A landscape with many peaks, sampled at points; each row gives a point and its height.
From any point a climber takes the steepest step (rise divided by distance) to one of its 6 nearest points. It stops when none of these is higher. Distance is the straight distance between rows; heights are no part of it.
Pobe h=665: [-19  12  -8  19  -9 -30  -5   1 -35   1  -6 -25  -5   3  -4 -23  16 -42
  22 -15  21]
palep h=659: [ 28 -23   3 -21  18  39   2   3  49  -4  10  34  13   2   9  14 -14  48
 -19  27 -13]
Kitek h=709: [ 33 -12   0 -10   6  39   7   0  36  -4  18  23  -5  11  -6  25 -21  41
 -28   3 -34]
lim h=593: [  1 -36  24 -26  19  34  -9 -17  55   5 -13  37  36   1  19  12 -12  38
  -4  27   3]
suvaz h=590: [-23 -13  15   6   3 -15 -13  -4  -3   0 -17  -2  21   6  11  -6  12 -14
  13  19  21]
taso h=791: [-30 -30  25 -10  13   3  -4  -8  27  11 -32  20  28   1  23  -3   1   1
   3  34  18]
Ves h=675: [ -6  21  -2  19  -2 -23   0   3 -26  -4   0 -15  -9  -4   2 -17  11 -27
  13 -13  17]
paz h=817: [ 27  26 -18   3 -15   8  10  16 -31  -5  32 -22 -39  -3 -25   0  -9 -13
 -11 -38 -19]
fitel h=710: [ 15  22 -11  -3  -7   2   3   4 -15 -12  20 -14 -18  -5 -15   8 -14   2
  -9 -26 -21]
Bife h=648: [ -9   8   3  15   2 -16   0   4 -17   4 -12 -15   0  -3   4  -7  18 -23
  11 -10  15]
Seg h=679: [ 15 -23   8 -20   6  31  -4   0  39   1   1  36  19   3   8   3  -9  32
 -15  17  -3]
Laf h=645: [ 41  23 -13   5 -11  21  11   3  -5  -6  36 -11 -33 -10 -28  20 -18  12
 -15 -27 -27]
Telo h=412: [  8 -23   9 -14   4  33  -5  -5  40   3  -5  34  22   0   9   4  -1  28
 -11  15  -2]
vur h=749: [ 31  37 -29   9 -18 -11  12  11 -42  -7  43 -26 -49  -4 -15   0  -8 -13
  -5 -44 -24]
Niri h=586: [-12  20 -12  18 -16 -38  -5  -2 -48  -4  -2 -35 -18  -7  -9 -18  10 -36
  11 -23  22]
lerib h=445: [-50 -44  28  -9  31   5 -17 -12  43   6 -47  27  54   9  36 -13  20   2
  19  49  35]
kufam h=789: [-29 -25  14   6  16  -7 -15  -1   6   6 -31   6  21  -3  20  -9  16 -15
  15  31  21]
zes h=723: [ 23 -13   4 -18   8  34   9  -3  39  -6  15  25   8   2   2  16 -19  43
 -21  17 -16]
zib h=652: [ -8   4   1  -4   2 -14  -6  -2   4   2 -12   3   5   0   1   4   1  -2
   5   4  10]
tase h=727: [-36 -32  28 -18  23   4 -12 -11  28   9 -38  26  36   5  26 -10   3   3
  11  45  32]
Parem h=707: [  2  13   1   6  -1 -12  13   4  -7  -7   3  -7  -7   0  -4  -4   9  -4
   2  -9  -2]
geru h=624: [ 50  43 -31  16 -29   4  16  11 -44  -9  50 -29 -45   2 -40  19 -26   4
 -23 -49 -33]
sugat h=816: [-12 -13   6  -2   5 -13  -8  -2   4   7 -12  13  19   1   6   1   6   1
   6  14  11]
Rilon h=769: [-15 -47  22 -29  11  25  -6 -17  45   9 -22  33  32   9  22   5  -3  30
   3  34   6]
Bisot h=514: [ 42  40 -26   7 -25   1  11  12 -49 -10  47 -33 -48  -5 -27  10  -8  -4
 -14 -41 -28]
vuzaz h=770: [-35 -30  29 -12  18   3 -10 -11  27   7 -38  20  35   3  22  -6   1   3
  10  37  29]
mufug h=776: [-25 -36  18 -26  21   4  -8 -14  37  14 -30  29  36   0  21  -2   3  16
  12  42  24]
vaged h=750: [ 17 -20  12 -20   7  30   2   0  35   0   9  26  12  -1   5   7 -10  37
 -14  20  -4]
soz h=635: [ 50  41 -22  14 -26  10  22   7 -35 -11  55 -24 -43   3 -29  15 -26   7
 -17 -40 -32]
vider h=784: [ 34  27 -22   5 -20   1  11  13 -41  -8  39 -25 -45  -5 -24   4  -4  -9
  -9 -39 -21]
toza h=755: [-16 -36  15 -21  12  16  -2 -14  38  15 -28  27  33  -2  22   5   2  23
   4  30   8]
Dotom h=712: [ 33  -2 -11  -4   5  28   4  13  23  -3  25  15 -11  -2 -13  16 -18  31
 -17  -2 -33]
miv h=814: [-12 -20  10 -11   7   4  -1  -2  19   8 -13  24  22   9  16  -4   2   7
   4  20   2]
gugi h=825: [ 23  29 -25   8 -12 -10  13  13 -30  -5  26 -29 -35  -7 -19   3   1 -13
  -8 -42 -19]
Gumo h=788: [ 19 -29  10 -25  23  44   1  -4  66   5  -6  39  26  -1  10  13 -11  44
 -12  26  -9]
Zimu h=773: [-35 -27  20  -5  17  -6 -15  -9  20  10 -42   8  26  -2  22  -5   9 -13
  16  36  30]
zug h=571: [-36  21 -10  26 -13 -55  -1   6 -60   2  -9 -39  -2   5  -6 -26  24 -63
  28  -9  32]
Pep h=751: [ 21  -4  -2 -11   5  26   1  -2  25   0   8  10   4  -6  -7  18 -11  34
 -23   8 -17]
nonos h=812: [  7  28  -9  15  -7 -22  11   6 -36  -7  11 -35 -22  -1 -10  -5  -3 -19
  -6 -26  -7]
Pezi h=625: [ 56  40 -28  12 -17  13  19  16 -33 -12  57 -19 -45  -4 -26  12 -22  11
 -17 -40 -37]
ler h=752: [ 21 -18   8 -18   4  27   2  -4  33  -4  12  22   6   2   0  11 -16  40
 -21  19  -7]
vimu h=781: [ -4  -5   1  -7   5  -9  -4  -4   7   1 -15  10  13   3   4   3   3   5
   1   7   6]
losub h=658: [-44   7   2  18  -9 -43  -4  -3 -26   7 -30 -30   4  -1   4 -15  23 -42
  23   5  29]
Kone h=647: [ 50  24 -10   3 -14  21  15   7  -4  -6  38 -12 -35  -3 -28  21 -20  16
 -13 -29 -29]
nit h=761: [-21 -13  16   6   6 -15 -13   3   2   3 -17   7  17  -1  20 -11  12  -9
  15  22  17]
sab h=736: [ 0  7 -2 -6 -1 -6  1  0  7  2 -9  3 -5 -1  2  3  5  3 -1 -5 -3]
seni h=54: [  2 -31  17 -24  14  35  -9 -11  45   8  -9  34  30   5  10   5  -6  26
  -9  15  -1]
sodu h=804: [  0  -8   0 -11  -3   3  -3  -5  12   2  -9  17   7   5   2   1  -1  12
  -7   2   4]
mut h=669: [-31   5  -2  19 -10 -31  -4  -3 -27   5 -17 -27   0   5   5 -18  21 -41
  19 -10  15]
rubov h=641: [ 29 -25   4 -29  17  44   7   5  49  -4  11  36  11   0   6  21 -15  58
 -19  24 -17]
rud h=696: [ 38 -13  -2 -27  16  50   3   1  40  -4  16  29  -2   6  -6  30 -26  56
 -26   3 -33]
Gafu h=486: [ 10 -26  17 -20  19  41  -5  -8  56   9  -8  35  30   5  13  10  -9  34
 -13  22  -7]
nam h=646: [  5 -22   7 -19  12  24  -7  -1  34   5  -4  30  25   1  14   3   2  25
  -4  12   4]
Rap h=765: [  6  33 -13  27 -16 -29  11  11 -53  -1  15 -42 -28 -10 -23 -12   3 -33
  -6 -34  -5]
deren h=702: [ 37   4 -12  -2   2  24   7  12  20  -5  35  19 -20  -3 -15  18 -20  34
 -17 -11 -29]
nake h=771: [ 10 -18   5 -20   7  24 -10   0  31   2   2  25  19  -4  11   2  -2  29
 -10  14  -3]
kodu h=633: [ 15  10  -4  -3  -1  16   2   9  -2  -9  22   0 -12  -3 -15   6   0  18
  -7 -14 -21]
zaf h=670: [-38   3  -3  19  -2 -30  -5 -12 -21   5 -22 -21   6   2   7  -9  17 -39
  25  -4  16]
Dipu h=672: [-48 -33  10  -5  17 -13 -22  -9  14   5 -45   7  29   2  24 -16  11 -16
  22  34  35]
Zofog h=729: [  6   3  -7  -4  -4   7   0   4   5  -2   2   2 -13  -7  -1   2   6  11
  -8  -3 -13]
Madi h=785: [  9  15 -11   2  -5 -12  12   1 -19  -9  15 -15 -16   3  -8  -3   1   1
  -4 -18 -11]
Kem h=743: [ 26 -34  13 -32  12  53   9  -3  67   1   5  46  10   8   7  18 -12  61
 -19  24 -15]
nerok h=724: [-51 -26  14   7  11 -13 -18 -10  11   8 -44   6  22   4  20 -21  13 -28
  20  31  30]
Seb h=747: [ 27  29 -14   5 -10  12   8   3 -16  -8  25 -14 -29  -4 -20  10 -16   0
 -13 -34 -25]
zose h=397: [-18  -5   9   8   4 -23 -14  -6 -13   0 -21  -8  10   0   2   1  12 -18
  14   4  16]
nepom h=671: [ 15 -22  15 -23  13  40  -4  -7  57   4  -5  35  26   1  14   9 -14  33
 -13  24  -6]
dez h=768: [-41 -17   4   8   6 -27 -12  -3   0   9 -29  -2  15  -6  12 -21  25 -23
  22  28  26]
pire h=668: [-42   6  -1  22  -6 -33  -5  -2 -25   7 -24 -28   4   2   7 -15  18 -40
  27  -3  19]
Pazi h=699: [ 37  -7  -3  -5   3  40   8  11  34  -6  25  22 -13   5 -10  23 -17  37
 -25  -8 -35]
rit h=792: [-20 -27  18  -8  11   6   2  -7  27  17 -27  21  30   6  22  -2   7   6
   3  29  11]
lamu h=636: [ 32 -24   2 -33  16  48   9  -1  51  -4  18  39   7   6   0  23 -17  63
 -21  15 -21]
Tesev h=778: [ 20 -10   5 -12   5  26  -5  -7  24  -2   3  22   9  -4   2   8 -10  34
 -14  14  -7]
Tet h=714: [ 23 -19  11 -21  12  43  -1  -1  49   3   3  40  24   2  12   7 -12  35
 -16  22 -13]
Lufo h=832: [ -4   9   3  13  -6 -11   8   1  -4   1 -10  -3  -3   6   2  -8   6 -14
   0  -4   4]
Lupo h=694: [ 23   8  -4   0  -5  19   4   6   5  -5  29  10  -5   1 -14  15 -13  19
 -17  -8 -26]
Minu h=756: [  4  24  -3  12  -2 -23   7   2 -27  -7  10 -23 -10  -8  -7 -10   5 -17
   5 -11   5]
dun h=654: [-46  15  -6  25  -3 -44  -3   1 -40  11 -22 -38   4  -2   9 -16  32 -55
  32  -6  30]
bivi h=603: [-15  22 -14  18 -14 -39  -2  -2 -49  -2  -5 -33 -16  -2  -6 -25  14 -42
  19 -21  20]
dopo h=695: [ 28   9   0   1  -3  18   2   8   9 -10  32   7 -13   4 -20  10 -19  21
 -13 -14 -24]
puf h=823: [ 18  32 -23  10 -11 -13  11  15 -40  -5  26 -28 -40   1 -15  -6  -4 -21
  -6 -38 -18]
sef h=632: [ 47  33 -19   8 -13  16  18   9 -10   0  43 -15 -39  -8 -20  15 -17   9
 -12 -31 -29]
Risub h=766: [ 11   3   2  -7  -2  23  -3  -7  18  -8   4  12   1  -4   1  11 -10  19
 -16   4 -17]
petik h=617: [ 26  19  -8  -6  -4  16   1   2  -7  -6  26  -4 -18  -5 -28  13 -16  12
 -12 -25 -22]
gon h=529: [-31  27 -13  24 -15 -53  -1  -2 -58   1  -8 -36  -6   2  -3 -28  14 -59
  25 -19  23]
gudu h=594: [ 51  28 -25  12 -13  18  19  11 -16  -4  48 -13 -38  -5 -26  17 -17  12
 -12 -34 -32]
tebe h=409: [-11 -33   9 -19  18  22  -5  -9  34  12 -22  22  29   0  21   5   3  19
   2  21   4]
zamug h=757: [-16 -27  10 -15   9  11  -3  -9  27  13 -21  21  26   5  24   2   6  14
   6  28   8]
saro h=644: [ 13   4  -2   0  -6  14   1   4   1  -5  20   3  -9  -4  -9   4  -1  15
  -8  -8 -17]
ritef h=802: [  4  28  -9  24 -13 -23  11   5 -39  -5   6 -39 -20  -6 -12  -8   0 -29
  -6 -31  -5]
tuk h=657: [  0  23  -3  18 -15 -28   1  -3 -43  -8   4 -33 -19  -3  -8 -17   5 -28
   4 -19  12]
funat h=687: [ 44  22  -8   2 -13  22  17   2   6  -9  32  -6 -29   1 -26  24 -27  19
 -17 -22 -25]
Dod h=799: [  9  22  -9   7  -3 -21   7   4 -32  -6   8 -25 -15  -2  -8  -3   5 -15
  -3 -18   2]
zal h=656: [-42  21  -9  26  -2 -49   2   3 -48   4 -11 -34   0  -1   7 -21  27 -61
  26  -8  29]
pif h=324: [  4 -28   8 -18   8  25 -11  -8  32   8 -12  28  24   4  11   4   1  26
  -6  13  -1]
fom h=780: [-25 -17  14   2  11 -13 -10   0   8  15 -18   8  20  -4  22  -3  15  -4
  16  27  17]
bidu h=682: [ 31 -32  11 -32  11  66   4   3  64  -4  14  45   8   9   8  24 -17  65
 -22  19 -27]
fudor h=819: [-24  29 -15  24 -14 -47   0   0 -58   1  -7 -37 -13   0  -1 -25   9 -51
  21 -18  19]
Detub h=807: [ -2 -14   3 -15   2   8  -4  -6  20   0  -3  21  13   3  10  -1  -5  15
  -2  12  -4]
Mela h=759: [-45 -15   3  10   7 -34 -17  -3  -7   7 -32  -2  17  -5  14 -20  25 -31
  31  29  30]
mib h=663: [-13  13  -2  19  -2 -18  -7   1 -23  -2 -11 -18  -3  -5   5 -16  13 -32
  16 -13  14]
ruga h=813: [ 11  31 -18  22 -16 -21  14  14 -43  -4  24 -29 -30  -2 -21  -6  -5 -32
  -8 -35 -13]
Bega h=616: [-25  31 -18  26 -25 -49   3   1 -63   1 -10 -45 -26   0  -8 -24  10 -59
  17 -24  21]
sanem h=762: [-47 -27  12   2  11 -12 -15  -6  11   6 -42   8  21  -1  23 -17  14 -22
  16  27  30]
pem h=698: [ 39  15 -11  -1  -4  19  13   5  12 -12  36   9 -26   5 -20  21 -30  21
 -14 -19 -30]
fevu h=786: [-27 -28  24 -20  17   5  -9 -10  34  13 -32  26  36   3  28   0  -2  15
   8  41  18]
Kisa h=767: [-33 -17  15   6   3 -15  -9  -5  -1   2 -17   4  16   4  19  -7  17 -16
  15  23  22]
san h=676: [-43   0   1  16  -6 -39 -12 -12 -22   4 -23 -22   5  -2   9 -14  15 -40
  30   6  23]
Zef h=738: [  6  14  -8   3  -6  -5  10   5  -5  -7  11  -6 -12   2   6  -2   9  -4
  -2 -14  -8]
gofur h=704: [-45  -2   3   7   1 -37 -13  -4 -18   1 -22 -13   8  -1  15 -15  19 -33
  28  20  29]
gukuf h=763: [ 22  23 -11  -2 -11   7   6   5 -16  -8  23 -15 -26   0 -19   2 -10  -3
 -10 -33 -24]
fuf h=306: [-14   3   6   9  -2 -17  -5  -7 -11   3 -22  -7  10   0  -2  -2  10 -20
  10   0  16]
nemap h=639: [ 36  24 -14  -1  -5  16   4   9  -5  -4  28 -13 -22  -6 -31  14 -16  10
 -14 -23 -25]
dase h=821: [ 12  32 -22  21  -7 -15  13  14 -37  -4  22 -31 -30  -3 -14  -4  -4 -27
  -9 -38 -18]
Nubu h=805: [ -3  -8  -1 -10   1  -4  -3  -4  15   8 -12  15  11   2   0   1   2   9
  -1   6   6]
Vun h=734: [ -8  34 -16  28 -21 -37   2   3 -59  -6  -2 -47 -27 -10  -4 -16  10 -46
   6 -31   5]
genu h=787: [-31 -32  24 -12  18   0 -14  -9  22  10 -37  12  30   5  19  -7   8  -6
   9  35  28]
vame h=373: [-36  29 -17  25 -17 -58  -5   5 -67   2 -12 -47 -10   3 -12 -24  18 -60
  22 -19  28]
zuzap h=822: [ 15  29 -18  12  -7 -13  16  10 -33  -4  14 -32 -23   0 -17  -1  -6 -12
  -5 -34 -12]
Noman h=467: [ -9 -36  17 -22  11  28  -9 -16  40  10 -22  24  31   1  12   8   0  26
  -2  29   7]
Gopev h=745: [ 18   1   3  -5   2  29   2   1  18  -2  10  11   1  -8  -2  15  -8  22
 -23   2 -22]
rom h=700: [ 36  12  -6   0  -1  19   7   8  12 -11  38  11 -19   3 -20  21 -25  23
 -15 -14 -31]
zames h=674: [-34   2   0  14  -3 -29 -12 -12 -20  -2 -23 -16   8   3  10 -11  13 -29
  21   3  18]
ridi h=735: [ 25  -9   0 -10   2  30   5  -4  32  -4  13  16   1  -1  -9  20 -15  37
 -28   9 -20]
Fil h=688: [ 35  27 -15   4 -11  22  13  11 -12  -3  30 -16 -31  -9 -19  13 -18   4
 -14 -33 -28]
fub h=640: [ 33 -24  -4 -32  16  44   5   2  46  -5  16  32   6   5   1  25 -26  63
 -19  14 -24]
rol h=243: [-13   5  13   3  -2 -15  -7  -6  -4   2 -17   0  13   3   1  -2   1 -12
   5   2  14]
Koba h=731: [ 25 -17   6 -16   4  30   3  -1  39  -3   7  34  13   2   3   9 -15  38
 -18  22  -6]
Gen h=626: [-37 -38  26 -22  29   6 -13  -6  43   8 -33  34  41   5  27  -7   6  14
  15  47  27]
Nirep h=711: [ -1  16  -1  11  -2 -17   6   5 -16  -2   5 -14  -9  -7  -8  -8  15 -12
   4  -9  11]
liku h=677: [ -1  21  -1  16 -12 -30   2   0 -39 -10   6 -22 -13  -4  -3 -16   7 -29
  10 -16  16]
fol h=713: [ 24   3  -5   2   1  25   4  10  17  -6  24  16  -7  -5 -10  14 -16  22
 -16  -7 -28]
Mani h=693: [ 33 -14  -1 -22  14  43   7   0  39  -4  15  28   2   5  -3  25 -27  50
 -25  14 -28]
Moz h=806: [-12 -16  11  -8   5  -6  -3   2  13  13 -12  21  21   7  13  -3   7   9
   5  13  14]
kod h=815: [ 12  22 -15   7  -5 -15  11   6 -26  -5  13 -27 -21  -1 -19  -2  -1 -13
  -8 -25 -11]
bilu h=612: [ 51  34 -24  15 -13  16  17  11 -22  -6  52 -14 -38   0 -19  15 -22  11
 -11 -40 -30]
bubaf h=622: [ -1   8   4  13  -3 -13  -1   8 -17   4  -7 -14  -4  -4  -4  -8  11 -20
   5 -13  15]
Kon h=798: [-28 -24  17 -12  12   0  -2  -3  21  17 -32  13  28   1  18   3  11   0
   7  34  15]
bapez h=758: [ 27 -30   9 -32  15  49   9  -6  69   4  -6  41  20   3   4  18  -8  52
 -18  27 -12]
Lek h=744: [ -7 -20   1 -13   9  13  -6  -4  28   8  -6  27  22   2  20   0   2  15
   5  17  -2]
Kunak h=732: [  1  27  -9  24 -19 -29   2   1 -52  -8   2 -41 -23  -9 -12 -16   6 -36
   4 -25   6]
fes h=790: [-15 -16  13  -3   8  -7  -8   5   9  12 -20  12  19   2  14  -3  14  -1
   9  22  14]
Ziti h=662: [-16  11  -1  18   2 -19  -8  -3 -15   0 -16 -16   1  -2   7 -11  13 -30
  14  -8  17]
Nav h=800: [  7  -3   5 -10  -9  13  -1  -8  17  -2  -5  11  -1   0   0   2  -4  15
 -12   1  -6]
miku h=667: [-38   4  -8  23  -6 -36  -2  -5 -33   9 -17 -29   1  -2   1 -16  22 -45
  25  -5  24]
piri h=706: [ -1  19  -2  13  -2 -25   1   6 -21  -2   2 -17  -6  -6  -5 -11  13 -19
   7 -11  10]
Dol h=703: [ 25 -20   4 -23  12  32   5  -1  42  -6  15  31  12  -1   5  11 -19  46
 -23  20 -14]
gasu h=555: [-28 -14  14   8  -2 -22 -14  -6 -11   2 -17  -2  17   3   9  -8  16 -15
  16  12  21]
siz h=772: [-33 -32  25 -18  22   1  -8 -10  34   9 -35  26  35   4  24   1   0  13
   9  42  25]
kuvab h=803: [-16 -25  15  -3  11   0  -2   2  15  14 -20  17  28   3  15   0   9   6
   8  25  12]
sapi h=715: [-34 -11   3   7   4 -33 -12  -7 -15   4 -22 -13  10  -4  11 -15  20 -27
  30  18  21]
pob h=810: [-41 -22  14  10   3 -18 -14  -5  -2   5 -26   1  12   5  16 -14  18 -24
  21  29  25]
zele h=602: [ 34  37 -27  13 -24 -16  12  15 -52 -10  41 -33 -45  -5 -20  -1 -14 -18
  -5 -41 -24]
tepom h=742: [-40 -38  29 -14  20  -1 -13  -9  24   8 -37  20  33   4  18  -7   5   0
  10  42  34]
moti h=591: [-29 -10   7   8   2 -27 -19  -4 -15   1 -22 -12   8  -3   8  -7  17 -21
  18  12  23]
zoz h=820: [ 26  36 -25  10 -17 -17  13  17 -46 -11  37 -24 -48  -4 -20  -2  -6 -25
  -7 -39 -21]
Vifo h=754: [ -1  32 -16  30 -16 -30   7   8 -57  -2  11 -44 -28 -12 -15 -12   9 -38
   2 -31   1]
datu h=643: [ 12   8  -8   2  -1   2   2   7  -6  -8  15  -2 -13  -3  -3   1   3  11
  -5 -12 -20]
Vas h=680: [  4  10  -6   0  -2  -2   6   7  -1  -6   3  -3 -10  -3   1   0   6   2
  -7  -9 -11]
Mita h=746: [  9  -2   3  -1  -8  14   2   2  11  -2   5   8  -3  -3  -3   7   0  13
 -15  -2 -14]
gos h=489: [-40 -34  27 -13  28   5 -14  -8  32   8 -37  30  41   7  27 -11   7   1
  16  46  35]
pir h=779: [  5   0  -2  -9 -10   5   1  -4  13  -2  -7   9  -6  -5   1   4   2  10
  -7   0  -4]
fekop h=651: [ 32  23  -5  -4  -7  17  10   7  -2  -8  26  -5 -19  -1 -32  16 -24  15
 -14 -23 -23]
Pobor h=660: [-15  31 -20  24 -19 -43  -1  -2 -58  -7 -10 -43 -25  -6  -4 -24  10 -50
  19 -22  14]
Gelur h=538: [-18  -2  11   4   4 -15  -6  -5  -1   3 -15   9  18   5  10   2   4 -11
  11  12  13]
vesom h=661: [-35  15 -11  24  -6 -46  -1   1 -45   6  -9 -32  -2  -1  11 -21  23 -53
  27 -13  25]
Nazop h=30: [ -4 -37  12 -21   9  26  -4  -7  40   8 -20  27  28   0  13   7   5  24
   0  19   1]
Sadir h=748: [ -1  26  -4  14  -9 -26   7  -3 -39  -7   8 -28 -18  -3  -8 -12   1 -21
   5 -14   5]
piva h=818: [ 21  22 -14   5 -15   3  10  12 -27  -6  22 -21 -35  -3 -22   1  -9 -13
 -10 -34 -23]
ganu h=683: [ 44  24 -10  -1 -13  25  19   4   2 -10  38  -5 -30   6 -23  23 -25  20
 -13 -23 -30]
roga h=801: [  7 -11   1 -17   3  19 -12  -3  23  -4   5  23  11  -6   9  -1  -5  22
  -9  13  -5]
Rup h=764: [-3  3 -2 -6  0 -6 -1 -2  3  3 -9  9  2 -3  0  1 -1  4  0 -2  1]
Vofak h=717: [-10 -39  20 -23  13  30  -9 -19  50   9 -20  30  34   3  21   7  -6  30
  -2  28   5]
vitoz h=808: [-13 -16   4  -8   0  -1  -5  -4  14   7  -7  21  23   6  10  -5   4   7
   1  16   7]
voviz h=556: [-44 -42  17 -11  23  -6 -23 -11  23   1 -44  17  36  10  22 -13  13  -4
  17  39  39]
Ner h=628: [ 47  34 -24   7 -17  18  17   9 -19  -8  49 -17 -38  -6 -23  16 -13   6
  -8 -35 -33]
Pil h=795: [-43 -23  13   5   4 -18 -17   0   4   5 -38   6  20   0  19 -19  17 -27
  16  29  23]
vepe h=782: [ 15  -1   0 -15   3  22  -5  -5  21  -7   1  15   5  -8   2   8  -8  27
 -17  12  -8]
zum h=653: [-13  15  -3  20 -15 -29  -6  -2 -34  -5  -1 -24 -12  -4  -4 -24  11 -33
  19 -16  18]
sif h=708: [ 39  36 -17  10 -20  14  15  13 -35  -8  50 -16 -39  -5 -24  11 -15   0
 -14 -38 -28]
fatev h=753: [ -1  29  -7  21 -19 -28   8   2 -50  -5   5 -46 -23  -8 -14 -13   4 -30
   1 -25   2]
Balev h=777: [-25 -36  18 -26  19  10  -5 -12  37  12 -32  26  32   4  22   3   0  19
  12  41  15]
Butod h=796: [-26 -24  23  -4  11  -2  -6  -1  15  14 -33   9  25   0  21  -2  12  -7
   6  32  20]
met h=328: [-26  -5  14  11   3 -19 -10  -6 -11   2 -16  -3  16   8   6  -5  10 -17
  12   7  17]
pugak h=705: [-19 -14  15   1   7 -17 -10  -5  -2   5 -15   6  18   4  19  -6  14 -11
  13  17  13]
nakig h=701: [ 35 -12  -2 -19  15  42   2  -2  36  -5  14  25  -2   8  -4  30 -27  43
 -27   7 -33]
Gigul h=716: [ 30  -9  -1  -6   5  35   9   2  33  -2  15  17  -2   6 -13  23 -17  37
 -23   0 -28]
kapin h=325: [-23  -7  13   8   2 -18 -12  -7  -6   4 -15   2  16   6   9  -4   5  -8
  11   7  15]
Risus h=637: [-45 -38  18  -4  23 -11 -22 -11  18   2 -47  12  33   1  23 -17  11 -10
  19  40  35]
nipup h=649: [-48   5   5  12  -7 -42  -8  -8 -24   1 -26 -26   8   2   2 -16  23 -44
  25  12  30]
Remu h=638: [-26  21 -14  21  -8 -49  -3  -1 -51   3  -7 -29  -8   3  -1 -24  19 -49
  25 -20  21]
maviz h=621: [ 32 -27   7 -34  11  58   6   1  51  -8  23  47  11  13   1  31 -22  72
 -22  11 -28]
tigiz h=642: [ 45  37 -23  12 -30   6  18   9 -34  -9  52 -21 -41  -2 -32  13 -14   2
 -12 -41 -28]
ledig h=630: [ 20  10  -6   0  -7  12   1   6  -5  -7  29  -1 -12  -4 -20   7  -6  21
  -8 -19 -20]
kime h=678: [ 14   4   2   2  -6  20   6   4  11  -5  15   7  -5  -1  -5  10  -4  18
 -16  -7 -21]
solus h=760: [  2  14  -3   8  -7 -19  14   5 -16  -8  11 -17 -10  -1  -9  -6   7  -8
  -1 -15   2]
kogid h=321: [-11   9   5   2   0 -15  -1   0  -4  -1 -13  -2   5   6   1   2   2 -17
   6  -1   4]
Gezez h=510: [-50 -45  22 -10  29  -6 -22  -9  30   5 -41  23  46   7  24 -15  16  -6
  18  48  39]
mulor h=664: [-29  13 -13  18  -4 -42  -1   2 -38   7 -13 -29  -5   0  -3 -26  24 -43
  26 -15  25]
rigu h=783: [ 13  35 -20  23 -19 -26  12  18 -48 -11  29 -31 -35  -2 -26  -9  -5 -32
  -6 -35 -13]
bolud h=666: [-20   8  -4  23  -7 -25  -5  -4 -28   2  -8 -20  -5   3   1 -16  18 -40
  17 -13  18]
kozu h=554: [ -2  10   2   4  -2 -10   8   3  -1   0  -6  -1  -1  -4   3  -3   4 -10
  -2  -8   2]
sor h=775: [ 30  32 -18   8 -24  11  13  15 -32  -7  44 -22 -38  -2 -24   6  -5  -8
 -12 -40 -24]
mavof h=811: [ 10  25 -13  10  -7 -26  10   3 -34  -4   8 -29 -16  -3 -13  -1   1 -11
  -4 -20  -4]
vaz h=809: [ 14  22 -12   6 -10  -6  10   5 -22 -13  18 -23 -28   4 -24   2  -8  -4
 -10 -34 -17]
tivi h=650: [  2  12  -3   5  -2  -6   8   1   1  -4  -1  -1  -9  -2   2  -4   6  -4
   0 -10  -7]
Bof h=797: [  8  -6   1 -15  -2  17  -6  -5  18  -8   1  16   2  -4   1   5 -10  23
 -12   9  -5]
Peko h=728: [ 24   2  -3  -1   5  29   5   4  21  -4  17  14  -4  -3  -6  17  -9  28
 -19  -2 -28]
rupa h=697: [ 38  -7  -3 -17   6  51   8   4  36  -1  20  26 -13  15  -8  28 -28  42
 -26  -4 -37]
zor h=774: [-26 -46  22 -28  16  12  -4 -14  44  16 -28  36  35   4  21   1   6  25
  16  43  19]
rab h=794: [  3 -18   2 -13   8  12  -9  -4  23   2  -6  25  20  -2  15   0  -2  20
  -4  11   0]
buf h=793: [-28 -28  20  -6  14   1 -11  -6  17  14 -36  11  26  -1  19  -4  12  -3
  11  32  25]
lefa h=655: [-22  21 -17  21  -8 -39  -4   2 -46   1  -5 -30  -7  -3  -5 -24  19 -44
  23 -15  22]
zure h=577: [ 45  37 -27  13 -26   4  11  11 -47  -7  49 -31 -44   0 -35  17 -18   0
 -16 -46 -28]

For each start below, name the point where the climber stops.
vesom: pob
Vofak: miv
Ner: gugi
Pobe: pob
kapin: sugat
voviz: miv
Gezez: miv
Risus: miv
fuf: gugi
dun: pob

Two climbers start at each pair of points below. Name the first point that both come to, or write -.
pire, Bife: -
Nazop, mufug: fevu
zal, mulor: zaf
losub, zose: pob
Vas, Nirep: zuzap
Pezi, Laf: gugi
tebe, siz: fevu
